Points, in no order, along strands that fork and pass close to each other.
Two points are linked if the straight distance between their rows is under 102. Some points are linked to none.
Z_357: [-15  -5   5 -11 -30   9 -19 -51  -8  11  24 -68   4   1  -1  35   2   1
   6 -12  26 -18  -8 -38 -19 -39 -37 -10 -23  -8   8]
Z_580: [-18 -14   6 -14  49  12  -1  26  -4  11 -24  14 -30  12  19  -2  20   4
 -44 -22  -1  12  -3  17   1  46  21 -39 -34  34  -7]
Z_642: [ 10   7   2  12   3 -16   8  36   1 -17   0  13  10 -19  17 -15  -6 -12
  -5   8 -51 -28  57 -43 -23  30  25   3  10  -2 -54]
Z_25: [-17  13 -11  15 -10  -8  37   1  31   5  14  36 -25   3 -37 -24 -15 -59
 -20  16 -17 -43  32  28  11   5  18   8 -29   3 -14]
Z_386: [ 10   3 -23 -26 -15  22  -8  18 -34  -7  10  27   9   9  -1  17  14   7
  17 -28   6  36 -14  26  48  -6  20  -8  19 -12  33]
Z_234: [ -9 -49 -18 -12  16   6  28 -15  -9  -5 -18  11   1  -7  -4 -23 -34 -67
 -19 -14  -3  54 -19 -15  17  17   0 -12 -10   8  -8]
Z_758: [ 39   9  23 -25  12  -3 -37  22  10  25  19   5 -33  34   0  23  21  61
 -19  -4   8  -1  -1 -10  11 -36  -3   3  -1  19  41]
Z_229: [-22  -4   9  32   4 -10  60  23  13   4  -9  45  32 -10  -9 -47 -18 -36
   3  28 -12 -25  11   0  -8 -30  35  -4 -31 -14 -13]
Z_724: [ 46   5   0  20  -1  24 -26  19  -2  -7   2  23 -12  -2  28  11  58  24
  19 -35  26  13 -22  32  18 -31   5  20  50 -23   3]
Z_47: [ 34  43  11  14   3  12  -4 -18  17  18   4   1 -36   5 -60   8   6 -16
   3 -21  -8 -37  18  -2   9   9  -1  32  -7  10 -12]
Z_952: [ 20   0 -49   7   4 -20 -31  -4   2  10  -3  25  25 -27  16 -48 -18  15
  -8  23 -16  53  -8 -20 -31   4 -29 -14 -12  14  -6]
Z_708: [  9  -3   1  12 -13  -4  20  15   5   6 -17  45  18  -1  12 -51 -17 -42
 -42 -17 -42  10  25 -17 -20  17  15   4 -29  -3 -17]
Z_332: [-33 -35 -17   0 -14   1  17 -14 -37 -11 -26  17   3  -7  -5   8  24 -19
  29 -25  -4 -13   9  16  21 -20  -5  15  13 -42  34]
Z_310: [ -1   6  49  10   9  -3  13 -26  56  33  53  13  29   0 -24 -37 -14  11
  13   6 -28 -20  15  10 -17 -16   1  -6 -24   9 -31]
Z_765: [ 20 -12  23   5 -42 -14  13  -6 -17  19  -2 -59  25  -7  25  13 -33   1
  43   0  -9   1  33 -12 -21  -9 -17  -3  -3   7  12]
Z_174: [-39  23  24 -14 -46 -25   0 -59 -14 -30  37 -54   8  28 -19  29  14   7
  -9  30  22  -3 -10  -5  -8 -25 -24 -25   5 -39   2]
Z_635: [ 21   4 -62   9 -25  23 -11 -25 -21 -35  -1  13   4 -33 -16  31  34  23
   0 -27  22  13   3  11  50   7 -11  26   9   8 -20]
Z_775: [-22 -40 -22 -35 -50  17   3 -18 -52 -15   5  12  18  -4   2  17  13  -4
  -9 -23  -1  -1   7  20  17   1   3  18  13 -36  36]
Z_15: [-21 -26   0  19   9 -22  62  34   2  -7 -22  55  -4 -12  -8 -22 -40 -31
 -24  25 -27   3   4  11  -8 -23  20  18 -28 -12  17]
Z_6: [ 53 -20  27  11   8  28 -19   6  -1  12 -13 -21 -26  -9  32   9  24  44
  37 -38  19 -36   8 -19   9  13   3 -13   6  24  47]
Z_911: [-43 -42 -18 -13   4  48   9 -23  -6   2  -5 -49   3 -15  19   0   7 -53
 -21  -9  37   2   1 -24  11   6 -27 -11 -12  14 -21]
Z_656: [ 44   5  29  -5 -68 -15 -15 -19 -10 -12  11 -45  23   8  -3  44  19  35
   8 -20  11 -18  -4  22   3 -26  -8 -44  25 -38  20]
Z_558: [-41 -24   6  17  50  -6  14  10  16   4   6  -4  17  -8 -19   6 -14  20
  27  15  13 -40   0   9 -22  -7   2  30  -9  18 -13]
Z_552: [-29   4  46 -28  24 -12   7 -49  -3 -17  16 -28   8  37 -48  19 -23  16
  25 -16   3  -9  -7   3   0 -29   3 -25  10 -21  -5]
Z_350: [ 21 -12   5  -9 -57 -26   7  14 -24  10  18 -51  28  -4  27  38 -25  12
  20  -8  20 -29  25  19 -19   6 -20 -28  10  15  20]
Z_79: [-14 -42  -8  11  -9 -33  -7   1 -12 -10  -4 -43   6  15  18  25 -35 -40
 -19  22  33 -24  10   9 -25  42 -27 -27  16  17 -23]
Z_297: [ 10  10  15  13  31  -8 -15   0  34  27  -1 -17 -15   1 -16   4   9  60
  31 -31   4 -48   0  20 -21 -27 -13  14   0  10  20]
Z_266: [  4  -3 -40   5   6  15  12  14 -20  23 -38  14   6 -34  13   6  -2   5
  -2  -2   0  13  27  35  -2  -5 -18  28  19  -5  27]
Z_535: [ 11  -1  49  19  -2  28  38   7  13  18  14  14   4  -9 -15 -15 -37 -17
  40  -7 -14 -10  34   7 -11  20  40   2  -1   8 -14]
Z_80: [-49 -66 -40  17   9 -30   7 -17 -14 -19 -20  -9  18 -15  25 -15 -23 -33
 -21  28   6  18 -29  -6 -20 -26 -32  -9  -9  -7  29]
Z_488: [  3  13 -19  -2 -11   7 -16 -12 -13  41  -7 -16  10 -38  10 -26   3  12
  34 -14  17  20  11 -12   6 -17 -16   3 -12  23   1]
Z_241: [ 53  25  20  -2   8   9 -16  26  26  -4  -2  31 -12  31   1  18  50  51
 -11 -11  -1   5 -28  31  15 -34  -4  31  30 -26   1]
Z_440: [ 19  26  42  20 -69 -10  -8 -58   0 -26 -11 -46  12  -3 -20  38  37  30
   2  -3  19   4  10  20  -3 -26 -27 -30  50 -58   2]
Z_913: [-33 -28 -55  -3  15 -51  -2  -1 -19 -11 -12  11  10   7   1   1 -13 -21
  -6  32  18   5 -29  17  -3 -26 -20   7  -5 -16  28]
Z_205: [ 28  -9 -20  10   7  11   4  11  -1  -4 -38  36  -1   4   5 -45 -21 -62
 -32  19 -32  31  15 -17 -20  32   0 -30   7   4 -16]
Z_209: [ 33  11  24 -21 -10 -17  -6  26  14  -5 -13  26 -17  -3  38 -48  11 -13
 -28  -7 -37  -9  12 -32 -11  29 -11 -35 -13  21 -42]
Z_178: [-15 -36   8 -43 -11 -17 -24  -5 -26   1  18 -18  18  16  18  13 -26  26
  -5 -25   3  27 -10  17 -16  -9 -19  -7   6   4  20]
Z_905: [ -2 -28 -25   7  -2  63  -9  12 -31 -15   9  15   6   0   2   8  35   3
   8 -45  29   6  11  13  43  22  26 -14  13  14  22]
Z_636: [ 21   5  19 -20   2  18 -30  -5   5 -12 -24   0   0  25  11  43  41  63
 -17  -6   7  20 -49  18  10 -30  -2  21  24 -20  17]
Z_933: [-21   4  25  26  11 -10 -21   7   0 -13   6 -24 -14  22   3  29  30  59
  25 -20  17 -28 -23  34   5 -27  18  -5  43 -36  39]
Z_218: [-22  34 -44   9  18  34   7  -7  14  27  12   7 -34   4  24 -35 -22 -53
 -26  15  12  25 -13 -25   3  -8 -19  17 -18 -12   6]
Z_852: [ 28 -18  11   4   7  10 -26  33  -6  31   4   4 -23  -4  20  -7  31  25
  -8  14  22  29  46 -24  24   8  17 -16   5  32  39]
Z_643: [ -5  12  35  19   2  19  15  65  -1   0 -19  18   3  -1  19 -21   6  10
 -12   6 -22 -21  36  -6 -20  17  45 -22 -31  21 -20]
Z_649: [  4 -16 -14 -44 -50  -5  -2   9 -16 -22  -9 -14  33  29  -8  31  39   4
  -2  26  25 -21 -37  16  16  12 -10  14   3 -15   3]
Z_706: [-10   6   7  -2  18 -21   7  25  -8 -18   5 -17 -15  38 -22  31 -14 -19
  11   2  23 -33  -2  15  15  18  15  -1   5  29 -14]
Z_93: [  4  13  13  20  18  30  -3 -28  18   8  22 -38  -2 -39  41  10 -36   8
  10  17 -19  -4  26 -70 -44   7  -6  19 -27 -11 -22]
Z_299: [ 30  -8  22  -9  10 -22 -21  18  -9 -20 -34   4 -38 -10  31 -26   6 -15
   1   7 -26  -6   4 -53 -29  40  -8 -24  12  17 -69]
Z_427: [ 12 -11 -32 -32  14  -3 -19  -5  -9  -2 -16 -10 -23 -28  22  12   7  22
   7 -20   6  19   7  10  18  65 -11 -30  -9  54 -33]
Z_363: [ 13   4   8   7  13 -15   4  52  22   8  38  30  18  23   3 -17 -46  -4
  -6  32 -22   1  11  15 -20  21  43  -6   2  13   0]
Z_106: [ 50  -6  25 -28   6  17  -7  12  12  26  -3 -11 -18   4  28 -21 -13  49
  28 -15   3 -11   9 -35  12   7   6  -8 -15  42  42]
Z_188: [ 12  42  14 -16  21 -45 -16 -11   7 -10  30  -3  -9  14 -28  44 -25  41
  -1  14 -10  18  15  40  -6 -12  13  -4  43 -20  -6]
Z_894: [  6  14 -23  31  11  15   8   5  20  11   0  10 -25  18  -4 -35 -35 -61
 -35  26 -22  21  16 -22 -14   9 -13   1  -4 -10  -5]
Z_864: [-10 -61  -3 -48 -37  18   4 -19 -37 -17  42 -12  30   8   3   9 -16  14
 -25 -41  18   2  -9  13  -6   2   4   1  -6  -6  25]
Z_373: [  9   8   7  21 -12  10   1 -37  -1  43 -15 -41 -13 -28   7  -4   9  16
  48 -22  -5  -8  19  -3  -7 -15 -20  23  14 -11  18]
Z_158: [-19  40 -11  11  13  -9  -8 -26   8 -18  62  -1 -26  20 -19  35 -17 -45
   1  56  26   1  -8 -32  -4   6  -6  16   6 -10  -4]
Z_19: [ 20  10  -2  -5  -2  -3 -34 -49  -3  16  17 -51 -29  -4   3  30 -21 -10
  -7  -7  14  13 -11 -51 -25 -18 -43   3 -32  14   0]
Z_136: [ 25   2  12   8   1  18  -4  44  -9  29  -8  28  -1   1  20 -20   2  17
  -6  -4  -2  19  24  12  10   0  26 -13 -20  28  43]
Z_768: [ 19 -22 -18 -27 -39  39  -4 -15 -15 -23  16 -12  34  16 -12  14  25  23
  -8  -4  27   1 -58   1  25  27   6  -5   4  -8  -2]
Z_977: [ 10 -40 -25  16   1  19  10  -8 -17 -21 -35   9   7  -8   6 -31 -37 -79
 -11  33  -7  46 -17 -11  -7   3 -12 -39   8  11 -13]
Z_836: [ 30  22 -17  -4 -15  14  -3  50  11  14 -20  38   6  -3  32 -24  -1   8
 -35   4 -58  -9  47  15  24  15  -5  -1 -13  10  -7]
Z_133: [ 18  29  21 -22  -6   3  -3  12  -4   0   7  55 -22  35 -32 -11  37  12
  -6 -17  13  29 -36  11  28 -28  23   5 -12 -22  27]
Z_397: [-20  -9 -65   0  31  16   4 -22   7   3  -1  32 -14 -17  -8 -52  -8 -44
 -30  17   7  33 -18 -17  -5  -7 -26  -5 -11   1  21]
Z_405: [ 33  29  -1  -1 -18   7   5 -25  16  -1 -15  36   3  -2 -30 -22  53  12
  26 -24   5  43 -33  28  32 -19  -8  32  23 -30  -4]
Z_399: [-15 -23  51  -1   4   8  32 -12  -5   7  15 -14 -10  26 -18  23 -43 -18
  31 -21  -9 -12  10  -1   2  -5  37  18   1 -11   5]
Z_928: [-25   4  29  10  35  -7  11   2  35   6  31  34  17  -1 -28 -19   1  31
  28   0  -1  -4  14  60  -4  -7  20  -1  34 -25  19]
Z_737: [ -8   9   8  21  21  28  11  43  11  22 -51  15   3 -10  27 -18  29  27
   8 -13 -13 -25  30  11 -12  35  24  -8  -2  17  -7]
Z_337: [-40 -35   8  16  -2  32  30  -4   9   5 -13 -62  -5 -10  20  -6 -28 -56
 -29  23  16 -13 -16 -23  -4   4  -9  -8  11   5 -41]
Z_117: [ -7 -32  19   0  -5   5  16  45 -33   3 -19  12  31  18  29  -5 -50 -21
   4   4 -17  19   2 -11 -18   4  24 -19  -3  -1  10]
Z_68: [  7  27 -43  10 -13  20 -12 -15  -9  -4  -5  11   6 -26 -20  10  57   3
  17  -8  26  24 -30   5  37 -24 -13  12  15 -14 -13]
Z_103: [-30   0  36  19  22  -3  21   4  22   3  21  43 -23   7 -29 -11   6   6
 -11 -12  29 -55  -9  27  -8 -13  26  20 -51  22   8]
Z_935: [ 14  57   4  16   6  22   0 -27  28  40  42 -34 -21 -18   4 -13 -16  27
  28  17  -2   0  38   6  -2 -31 -20   1  17 -13  -6]
Z_531: [  2 -49   5 -32 -12  11  -1 -20 -18  -9  -4 -20 -10  14  -5  10 -32 -68
 -19 -44  -2  26 -14 -17  10  21   3   3   4  14 -17]
Z_449: [-11  10 -13  11  26   4  -8 -11  18  34 -21 -38  -7 -26   2  -6  -6  15
 -13   5   0  -1  16 -29 -34  10 -25  35 -21  16 -11]
Z_844: [-17  23  45  18 -12  -5  10 -70  14 -42  -9 -23  -7   2 -41   6  28  17
  27  17  -5   8 -20  13   7   1   2  12  40 -71  13]
Z_347: [-17  14  26  25  -5  -6  18  28  -4 -23  10  29 -13  29 -35  11  35  -6
  42  -8  24 -41 -20  13   9   5  28  15  11 -12  17]
Z_678: [ 11   5  17  10   2  15  14 -17  28  15  20  -8  12 -42  -6 -16 -21  32
   5  12 -44 -25  42 -58 -39   9  12  38 -15 -13 -25]
Z_811: [ 35  -7 -38 -24  20   5  -5  16  21   4 -12  41 -24 -11  23 -36  -2   3
 -39   0 -15  34  17   3   5  61  -5 -44 -18  39 -22]
Z_439: [ -9  -2  -2 -33 -31   2  -4 -21 -25 -34  -2  12  21   6   5   5  41  33
   8 -21  14  32 -34  36  38 -27   6 -10  29 -30  15]
Z_890: [-19   4  15 -25 -43 -14  17 -43  11 -20   2 -50  -3  31 -13  19  28  11
   4  69  11  -1 -37   4  17 -12 -19   7   4 -51   2]
Z_859: [-29 -37 -24 -44  -2 -12  25 -17  -9 -42  -4  24   3   5 -28   0  24 -29
 -13 -11  -5   1 -34 -21  22  -3   5  24 -35  -9  15]
Z_779: [-30   0  36  18  39 -12  -5 -13  18  -8  42  -2   6  10 -28  15   9  40
  49  -6  17 -34 -21  30   0  -8  19  -8  28 -10  16]
Z_181: [ -7   2 -29   7  28  33  -3  -3  11   8 -25 -18   4 -29  23 -54  11 -39
 -11   0   6  34  -8 -43  -4  21 -20 -28 -20  32 -53]
Z_805: [  9 -19  18  17  12  33  -8  38   3  13 -37 -24 -18 -11  38   3  23  42
  15 -10   7 -42  29  -4   2  35  24  -9   0  20  36]
Z_317: [ 18  -1  34   1  40 -13   9  14  14  15 -10 -42 -32   9   8  21 -17  17
  -1  -2   0 -34  20  -8 -13  53   9 -15 -14  37 -18]
Z_341: [-34  -5  -7  32  30 -12  -3  38 -11 -33 -10  -6  16 -29  11   2  -4 -21
  -3  20 -18  -4  19 -39 -32  11  21 -13  18   4 -65]
Z_214: [-25   8 -21  42  13  -8 -15  -1  14  -1  35   0  25 -14  19 -14 -35 -12
  -7  69  -5  19  13 -14 -37   8  -6   9  16 -15 -24]
Z_808: [-13 -30 -26 -37  -3  38  -7   8 -25  -5  -1 -11   9   3  18  27   7  18
 -11 -28  13   5   6  18  31  43  13 -31   3  44  -3]
Z_951: [ -6  23 -38   3  -8   2  26   0   8  11 -16  44 -25  -2 -44 -12  29 -47
 -21   4 -13 -15  14  25  14 -14   3   7 -24 -15  11]
Z_346: [ -4  -8  -8   0   6  30  12  -5  -5  21 -34   7  19 -34   3 -43  14 -22
  14 -19   0  16  23 -11   4  11 -11   7 -34  33 -31]
Z_408: [-25  12 -16  27  17 -12  39  25  -4   2 -49  32  30 -20   3 -49  15 -47
 -22  18 -18 -31   8  -9  -9 -11   6 -27 -31  11 -29]
Z_400: [  6   9  40  31 -32   2  16   6  47  19  22  23  28   5   0 -41  -3  25
   3 -17 -38 -33  26  25  -5  -8   7   8 -33   7 -21]
Z_381: [  4  43  35 -14  12 -25  -8  13   8   2  34  16 -25  40 -15 -11 -22  32
   0  -1  -2  15  20  36  10 -23  22 -15  25 -12  10]
Z_729: [-14  17 -18  -1   1  -9  -6   7 -20  16  -7   0 -13  -6 -14  19 -23 -12
  -6  -5  -2   3  23   3 -10   4   1  52   0 -11  21]
Z_616: [-24  -1  27 -10  14 -18  22  10   8  -9 -13  28 -35  25 -32   8  12 -19
 -20 -24  -4 -29 -29   5  -1  -7  16  30 -37  24  -8]
Z_411: [  7  42   2 -21  -1 -31 -20   6 -10 -15  -6   3 -18  10   7  45   0  38
  -6   5  -2  31  21  54   0 -44  -1  19  37 -28  -1]
Z_653: [-26   3  23   0   4 -22  -4 -63   3  -6  35 -51   3  10 -30  36 -29   7
   0   5  14 -10 -16 -20 -13 -36 -11 -10   2 -31  -4]
Z_479: [-14 -17 -10  18   5 -14  19  40 -21  -7 -30  29  31 -15   7 -28 -30 -17
 -19   5 -49  20   6 -26 -31 -14  28  12 -14 -21  -4]
Z_319: [ -1  46 -39   2 -13  14 -12  -6  -7   6 -17  -9 -20 -17 -12  37  51 -21
  -7  31  22  -6   1  -8  32 -19 -15  46  10 -12 -12]
Z_81: [-25 -33 -34 -24  27 -23  24   7 -17  -9 -12  41  22  -5   5 -12 -13   2
  -4  11  -8  25 -21  27  13 -19  -7 -23  -7   6  51]
Z_356: [ 18   9  18 -22 -23   0 -33 -28  -5 -11  -6 -20   5   7 -15  66  13  68
 -13  -6  -3 -14 -23   9   2 -20 -31  20   8 -27  23]
Z_876: [ 32 -10   6 -23   5  25 -42  21 -13  16  19   3 -31   5  20  29  26  47
  -1 -12  12  32  17  -3  26 -22  22  -1  32  11  38]
Z_837: [-42 -50  12  15 -11 -16  21  -4  -6  -7  17 -42   5   9   5   4 -55 -38
  -7  30  11  -2 -22 -16 -10 -21 -13   5   8 -13 -14]
Z_936: [ 17   3  17  19 -30  -7   6 -21   6   6   8 -55   8 -28  39  25 -42   6
  16  35   0  14  36 -54 -34  -4 -27 -13 -25  -5 -13]
Z_507: [ 15  -2  20  17   7  16 -11   7  31  36  -8  17 -24 -22   9 -26  32  38
   1 -49   2 -44   5  15  -7  -5   3  20 -19  28  24]
Z_246: [-17  -4   9  -2 -21 -10  10   0  -2 -32 -19  19   4  22 -25  -7  70   3
  46  -7  15 -18 -52  11  38 -21   6   9   3 -19  18]
Z_108: [ -3   9  17  -4   2 -36   2   1  -5  20   7 -21  -5  24   2 -17 -57  -4
  18  16 -25  26   1   2 -24  -6  -3   3   1   0 -10]
Z_993: [  1 -38  -3 -21 -14 -20  -5  18 -28  -3   8  -8  31  38  33  -8 -52 -10
  -3   2  -3  30 -19  11   5   3   4 -27   7  13  26]
Z_903: [ -7 -39  24  -8 -18 -19  27  -7 -26  -3   1 -30  -3  31 -12  19 -52 -46
   3 -11  13   5 -10 -14  -3   9   8  15   6   6  -3]
Z_44: [ 44  33  -2  17  -2  14 -15 -23  -1 -10  -8 -20 -14   2 -42  42  17   1
  30   3   8 -33  -8 -12  11  13  11  27  12  -7 -15]
Z_544: [ 16 -20  15  -4 -24  16  10  21 -24   9 -36 -33  30 -17  36  16 -13   4
  37  -8  -6   6  40  -1  -5  38  12   2   0  13  12]
Z_885: [ 16  36  12   1   0 -24  -6  -9  24  28  27  10 -21  29 -30 -14  -6   1
 -24 -26 -21 -10   6  14   6 -21 -20  22 -18   8   1]
Z_647: [  0  -5   6  29  24 -14 -28  23 -14 -25 -25  -5 -29 -13  15 -20  14 -43
  -8  25 -30  -4  -5 -22 -36   9   4 -36  27   1 -83]
Z_802: [ 18  -6  14 -11  29 -10  -6   4  17 -14   9 -20 -12  13 -12  41 -43 -22
  16  16   5 -20  17 -10 -17  50  32 -13  -5  30 -25]
Z_17: [ 26   3  -9   4   4  24 -27 -20  -2  21 -22 -12 -14 -38   3  23  31  16
  18 -57   7 -17   4   1   4  16 -15  31  13   4  12]
Z_391: [ 14  13  23  24  -7  12  15  30  -5  25   5  13  -5  13   1  -8 -17  14
  32 -23 -15 -17  27  21  -5   4  23  -1  -3  -1  26]
Z_459: [-26  -3  31 -12 -27  -6  13 -58 -16 -23  -8  -7  -5  23 -26   6  24   9
  14 -11 -18   2 -12  -4   1 -10   3  37   2 -61   9]
Z_309: [ 15  53  -7  16 -22  12 -12 -35   0   0  21 -44 -16  -8  -8  67   5 -15
  18  20  27 -15  24 -14   7   1   0   7   1  -6  -6]
Z_82: [ 29  -7 -30  -3   8  -4  -9  18  12  -4  17  61  20  -5  16 -47 -25   9
 -33  -7 -34  43 -15 -11  -8   5   7 -28 -10   9  18]
Z_621: [-13 -15  -1 -38  13   5  11   4 -11 -21 -17  32 -11  20 -34   4  16 -37
 -25 -25  20 -11 -38 -17  27  15   9  -1 -32  23  -6]
Z_747: [-35 -54 -36 -28 -12 -20   6  13 -22 -24 -12 -33   7  12   8  12  -8 -61
 -34   5  33 -29  -3   6   2  17 -18 -25  12  -5  -9]
Z_752: [-17 -15  -6   8  -8 -21 -14 -20  -6   0  11 -55  15   0  -3  47 -30  -6
   0  16  23 -18  14  -6 -25  13 -17   7  -1  21  -5]
Z_388: [-30  16 -28  -9  -8  23  -7 -26 -18  -2   8 -30 -15   7   6  30   6 -50
 -15   9  34 -10 -13 -32  12   2 -28   7 -12  -2  -4]
Z_680: [-39 -23 -20  29  33  -6  31  23   2 -17 -55  -8  14  -8   3 -27  -7 -44
   0  27   4  -5 -14 -17  -2 -12  -8 -11 -13  22 -30]
Z_962: [-26  21   5  18   6   4  -4  -7  28  26  36   9  31 -29 -17 -28  -4  42
  21  14 -25  -2  37  47  -9 -12   3  16  41 -34  -7]
Z_745: [ 24  33  39  14 -23   4   9  -7  19  -3  -6  34 -10  14 -26 -25  60  15
   7 -34  -3   9 -66  15  23   3  23  24  14 -25  22]
Z_237: [  3 -31  18  16  18 -17 -21  -4  13 -11  27 -29  27  -1   0  42 -63   4
   1  31  10  -2   2 -11 -49  41  14 -12  15  26   1]
Z_148: [ -7 -36 -11  26 -17   6 -28  -4 -17 -25 -14 -28  32 -23  39 -32 -14 -24
  -5  12  24  22 -25 -50 -32  -8 -32 -19   8  23 -38]
Z_263: [-37   5 -31 -20 -13 -26   4 -28 -26 -24 -10   7   8 -18  -3  14  36   3
   6  11  19  33  -9  26  35 -57 -26  -7  18 -30  18]
Z_770: [ 47  30  -3 -17  -3  -9  11  26  11  27 -31 -10 -16 -16  23 -10  -8  23
  14  19 -17 -23  40 -19  11  38 -14   4  19  23 -18]
Z_122: [-13 -36 -24 -15  38  15  -4  41 -15  -2 -14  22   6   5  25   1 -11  -4
 -18  -8  18  15  -1   6  15  38  17 -27 -13  38  25]
Z_26: [-14   8 -16 -14   8 -13 -10  56 -31  -9   1  12  -1  50  -9  32  14  -7
  -9   8  27 -13 -14  16  34   0  28  -9   1  17  22]
Z_336: [ 15   1  30   6   2  -8   0  10  31 -13  47  21  29 -48  -3 -25  -3   2
   1  -1 -59 -20  49 -50 -20   9  16  16   3   4 -42]
Z_646: [  5  38  28  18 -31   9 -10 -49 -14 -14 -15 -38  -6  -1  -9  13  36   6
  21  -7   7  19  -8  16  18 -22  -4   5  52 -60   7]
Z_279: [-17 -10 -58  -4 -21  -5  -1  -7 -21   5 -13   2  19 -33   5  35  11   6
   6  11  24  35  11  36  20 -26 -34   6  -2  -3  12]
Z_710: [ 16  25  17   7  11 -18 -34 -34  21  -6  -4 -18 -15  -2 -32  50  -5  59
  12  -6  -4 -35 -12  13 -20 -26  -5   7   5 -20   4]
Z_699: [  6  30 -22 -12  -4 -18 -13  15 -13  13  -4  21 -23  16 -15  49  -2  16
 -10  13 -11   4  -1  33  10 -12  -3  42  23 -26  14]
Z_631: [-31   2  -6 -14 -29 -20  17  -6  -5 -39   6 -23   8  33 -23  31  22 -13
  21  52  12 -25 -18 -11  22 -10 -10  21   2 -17   0]
Z_360: [-28  19   1   1  19 -22  11 -30   6   9  34   8 -26   6 -37  19 -17 -13
  -3  24  -6   0  -3 -12  -9  -5   8  29   3 -19   6]
Z_583: [-13  40   9 -38   4 -23   1  14  -5  -6   9  44  -7  35 -14 -22   2  10
 -22 -11  -3  29  -7  47  20 -37   9 -23   7 -17  26]
Z_160: [-13  -6 -17  16  -6 -17 -19  -5 -19   0 -18 -13  32 -15  49 -20 -19  10
   1  19  -9  34  -8 -36 -39  -2 -38  12  -4   6 -14]
Z_674: [-26  -3   9  18   5   5  -2  26 -14   9 -11   5 -13   7   1  22   3  34
  23 -30   4 -16 -11  28  11 -18  13  15   6 -13  48]
Z_569: [ -8   1  40  31  38  -5  13  10  21  -4  28  31  -2  -1 -40  17  17  10
  29 -20  27 -62 -11  16 -18   3  38   7  -4   8  22]
Z_353: [ 30  16 -11 -14 -25  -9 -10  34  16 -20 -12  42  29 -11  33 -48  30   2
 -34 -13 -54 -21  32 -19  15  19  -1 -32 -28  22 -26]
Z_110: [-19  12  11   2  40  -7   3 -26  43  42  60  14   6  -6 -37 -16 -20  -7
   4   9   1  -6   7   3 -13 -14   5  18  -2  13  -7]
Z_676: [-34 -21  -2 -45 -14   3  -1 -49  -6 -18   0   3   6   6 -30   8  39   8
  -9  -9 -10  18 -47 -13  18 -15 -29  36 -15 -27  13]
Z_639: [-16  11 -67  -6  27  -2  16 -13   5 -13  -7  46 -10 -37 -33 -18  26 -45
 -31   3   3  22  -8   0  27 -12 -10   7 -10  15  10]
Z_179: [ 19  26 -25 -32   9  -5  -5  11   9  38 -24 -14 -30 -20  19  -6  20  -5
   3  10  -6  11  32   5  14  50 -26 -26  -1  41 -38]
Z_262: [ -1 -19 -33  -7  40   8  10  34   2  -3 -12  46  25   1  10 -20 -24  -1
 -52   4  -7  33 -10   6   4  -5  15 -30 -23  29  38]
Z_720: [-28  32 -24  -4 -20  -5   9 -24  -4 -34  38 -15 -33  21  16  28   7 -51
  -7  31  26  19 -35 -27   5  -9 -10   5  -7 -32  11]
Z_109: [ -2  38   7  13  -4  18   8 -24  30  31  52 -14  12  -8  22 -41 -11  16
   8  25 -44  13  30 -17 -18 -19 -18  13   0 -37 -16]
Z_537: [ 17  -2  -9 -17 -12  -2 -36 -20 -15   5  -3 -14   5 -16  -1  50  27  26
   7 -31  24  -4 -16  14   4 -12 -30  14   9  19   2]
Z_16: [ 36  -2 -63  17  24  -5  -6   2   5 -25   6  47   6  -6   9 -38 -35   4
 -22  -3 -12  42  -3   4   0  45  12 -35  -9  34 -11]
Z_102: [  0  -7 -16 -18  16  14 -14  19  13   5  12  18  -6 -13  -4  -6   5  42
   7 -36  31  10 -11   9  31   6   5 -10 -28  63   2]
Z_570: [ 68  18   3 -40   9   3 -30   4  21  16  23  19 -38  -4   0   6  18  49
 -13 -38  -1   0   1  -1  16 -11 -16  20   5  28   3]
Z_697: [-52   4   5   1  18 -29  10  -8  -5  16 -17  -6  -3   3 -26 -31  15   6
  44 -12  15  -2 -20  27   7 -47 -18  10   2  -5  -4]
Z_683: [  7   6  31  10 -25   6  -1  20  27  33  -5  21   6  -2   8 -58  15  11
  -6 -33   1 -37  -1  40   5  -6  -6   5 -42  20  13]
Z_385: [-22  17 -11  56  11  24 -13  10   1 -35   0 -10   9 -19  36  -3 -10 -38
 -15  48   0   2  16 -40 -36  15   4  -6  10 -19 -46]
Z_685: [ 28 -29  19  -7 -25  49 -23 -23  -4  -3   1 -11  25  23  -4  14  48  46
 -11 -14  11   0 -58  -5  19  24  12   4  29 -46  40]
Z_77: [ 20   1  18  14 -22   5  19  12  14   4 -34  29   9   0  12 -39   6 -52
 -56 -10 -44  -8  22  16   4  19  22 -37 -39   8 -51]
Z_620: [ 35  12 -30 -17  -6   5  -4  56  -8  18 -12  24  10 -11  46 -20 -11  34
  -6   7 -25  37  29   5   1   9  15 -11   9  15  19]
Z_630: [ -2   4  28  26  21 -14  22  70   8 -15  -8  33  17  28  16 -32 -33  -8
  -9  16  -9 -25  -6  -1 -21  12  38 -26 -13  24 -27]
Z_70: [ 27  33  -4 -40  -9   1 -23 -27   2  24  22  10 -25  -4 -18 -14  -2  22
  -1 -37  -7  22  -8   1  10 -26 -21  29  -1   7   5]
Z_551: [ 13  57 -12  15   6  20  -7 -28  13  21  49 -39 -30  -6  22  20 -30 -11
  19  26  26 -13  13 -20  -9  -5 -21  -2 -15  -4   1]
Z_579: [  0 -15  15  23  24 -14   0  24  20  -6  26  18  39  -9 -14 -20 -34 -23
   0  54 -12  23   0  -7 -45  20  16   3  13  -3 -32]
Z_96: [-54 -28 -14  16   6 -17  36   6 -11  -4  -8   6  -6  -5 -26  -7  13 -23
  29  -1   6 -17  -7  12  12 -45   9  10 -11 -12  25]
Z_453: [ -3 -11 -39   5  25 -12   1  32 -10 -16 -47  -5  18   0  21 -25  -5 -23
   3  11  11   7 -21   3   1  28 -12 -39  -3  38 -33]
Z_198: [ 49   1  37   9 -41  18 -10 -21  -1   4  -1 -32  22  22   6  30  23  29
  17 -14   5  -2 -41  11  13  12  20 -20  32 -52  35]
Z_555: [ 27 -16  25 -15  14 -17  -9   0   1  -6 -34 -33 -23  -7  33   2  -4   6
 -10   4 -14  -6  -5 -35 -32  70  -9 -15  -8  33 -36]

A fork is a point with three links, a tip a point with one. Leave the first point through the second and follow the links. Name the first fork or tip that comes.
Z_653, Z_174 -> Z_569
Z_844, Z_646 -> Z_653
Z_935, Z_551 -> Z_136
Z_68, Z_405 -> Z_729
Z_852, Z_876 -> Z_109

Follow the links from the first point to the second, and from the first to the third. Name the last point that the two ways share.
Z_459, Z_765, Z_479 -> Z_391
Z_15, Z_241, Z_459 -> Z_903
Z_205, Z_488, Z_262 -> Z_360
Z_117, Z_246, Z_79 -> Z_391
Z_647, Z_962, Z_656 -> Z_779
Z_710, Z_81, Z_353 -> Z_360
Z_336, Z_309, Z_993 -> Z_136
Z_263, Z_616, Z_993 -> Z_903
